A landscape with many valleys, sampled at points; each row gives a point and its height.
From any point a ball takes the steepest step (drop divided by distance) to one of its 5 nearest points. It stops when none of these is lower. Distance is the straight distance between rows; heights are no part of it.
k_351 height 49.6: [ 48  39  -9  15 -19  25   0 -12  30]
k_62 height 5.7: [-34 -22  11 -44 -22 -11  10  30 -33]
k_888 height 3.5: [-13  -2 -21  -4  32 -10  15  -5 -25]
k_558 height 14.9: [-15 -22  17  25 -20 -16  -4  -2  24]
k_663 height 56.6: [-28 -16  -7  -8  -5 -22  20   5 -13]
k_903 height 23.1: [-27 -26  22 -51  17  19  -8  26 -55]
k_127 height 13.8: [-10 -15  14  23 -12 -16 -12  -6  24]
k_709 height 51.0: [ 14  -9  26  28 -32   2 -14   6  34]
k_13 height 4.8: [-42 -31  11 -13 -43 -23  27  22 -10]
k_130 height 36.9: [ 48  32  -8  23 -27  25  11  -6  37]
k_125 height 26.5: [-19  -6 -11 -23  14  -8  21  11 -33]
k_109 height 1.2: [ -2  -4   0  14  11 -10 -14 -18  15]
k_648 height 23.3: [ 23  17  -2  14  18   1 -28 -21  21]
k_786 height 12.0: [ 23  22 -10  13  28   4 -30 -23  15]
k_509 height 4.2: [ 45  47 -15   7  22  19 -22 -27  20]
k_585 height 16.8: [  9  13 -18  14  54   0 -19 -26  -1]
k_617 height 32.8: [-18 -10 -14   5  17 -18   8  -9  -5]
k_4 height 25.7: [ -4   0  -5  16  23 -11 -12 -17   8]
k_360 height 16.2: [ -4   3 -24   8  52  -1   1 -18 -13]
k_830 height 6.8: [ 37  34 -10   9  23  13 -30 -24  20]
k_854 height 36.1: [-28 -18  -4   7  -2 -24  10  -5   0]
k_190 height 8.2: [ 44  16   3  29 -43  27  16  10  44]
k_904 height 23.6: [-17  -7  -4 -33  13   0  19  17 -43]
k_323 height 24.2: [-20  -8 -13  -4  16 -16  17  -2 -16]
k_905 height 29.8: [-23 -35  29 -48  35  29 -18  13 -63]
k_259 height 23.2: [ -7   3 -12 -24  36   5  19   6 -48]
k_329 height 10.4: [ 45  26 -16  36 -38  34  26  -1  47]
k_989 height 4.3: [ 42  18 -15  40 -41  33  31   9  52]
k_153 height 17.5: [-16 -13   4  19  -2 -16  -6  -7  16]
k_428 height 15.4: [ -1 -15  20  30 -21  -9 -12  -1  32]
k_706 height 20.6: [-22 -12   3 -40   6   1  12  23 -45]
k_242 height 33.4: [ 21   3  20  25 -36   8 -15   7  36]
k_579 height 16.3: [ 45  25  -3  26 -38  23  10   1  40]
k_459 height 15.6: [-39 -33  10  10 -31 -26  22   8   7]
k_307 height 24.5: [-16  -1 -11 -24  21  -2  20  11 -39]
k_113 height 15.3: [ -5   3 -23 -12  43   3  20  -4 -39]
k_30 height 13.5: [-31 -25  17 -50  -1   6  -5  31 -48]
k_891 height 46.8: [-25 -14 -11  -2   6 -19  18   1 -11]
k_25 height 16.4: [-23 -22   5  16 -12 -21   4  -6  16]
k_516 height 22.4: [ 42  38  -7   8   6  18 -23 -20  25]
k_90 height 11.9: [  7  -4  16  24 -12  -7 -17  -8  29]
k_246 height 9.0: [-35 -26  17 -52 -15  -2  -2  35 -38]
k_976 height 36.8: [ 41  32   1  17  -7  16 -18 -15  27]
k_796 height 3.8: [-36 -23   7 -23 -30 -22  24  20 -17]
k_433 height 6.1: [-40 -31  15 -39 -43 -16  17  35 -24]
k_963 height 23.4: [-19 -11  11 -45  20  15   2  23 -58]
k_520 height 66.4: [-30 -15  -3 -30  -7 -15  19  20 -32]
k_711 height 17.3: [-33 -26   3   4 -22 -23  20   4   2]
k_536 height 18.5: [ 34  13  14  24 -31  12  -9   2  35]
k_695 height 37.5: [-11  -9  -7  13  19 -16  -6 -13   5]
k_845 height 18.2: [ 31  21   9  19 -12   8 -20  -9  28]
k_877 height 21.5: [ 40  21  12  23 -28  16  -8  -2  35]
k_49 height 9.5: [ 26  27 -13  12  38   8 -31 -26  13]
k_587 height 26.6: [  0   5  -5  15  27  -7 -16 -21  10]
k_376 height 35.7: [-11  -6   9 -42  29  20   4  18 -61]
k_823 height 24.6: [ 31  24   2  16  -1   8 -25 -15  25]
k_477 height 19.5: [ 10  12  -9  13  31  -3 -24 -21  12]
k_733 height 15.5: [-24 -18  13 -48   5   8  -1  28 -50]
k_856 height 14.4: [ 18   5  15  23 -21   4 -16  -5  33]
k_111 height 10.5: [-10   1 -20  -5  41  -4  12  -9 -24]
k_73 height 3.2: [-37 -26  11 -35 -36 -19  20  31 -25]
k_306 height 14.3: [-17  -7 -18  -1  26 -13  12  -9 -16]
k_601 height 10.3: [  7   3   5  19   5  -3 -20 -15  23]
k_255 height 44.5: [ 46  39  -7  15  -8  21 -11 -13  29]
k_573 height 23.5: [ 50  45 -16  11   0  23 -13 -21  25]
k_146 height 12.8: [-31 -22  -2  -5 -16 -24  20   8  -6]

Call two points neighbours if one is among the 5 nearest of the other. Go from one point of each pair to the other, from neighbour to neighbour, staying as low as possible. Name the highest point that can't be avoided.
k_989 / k_73 => k_536
k_888 / k_509 => k_585
k_73 / k_888 => k_648
k_73 / k_109 => k_25

Two balls start at each pair of points below. Name the first point that both come to, or write never.
k_376 / k_617 => never
k_877 / k_786 => never
k_905 / k_520 => k_62
k_823 / k_579 => never
k_585 / k_255 => k_509
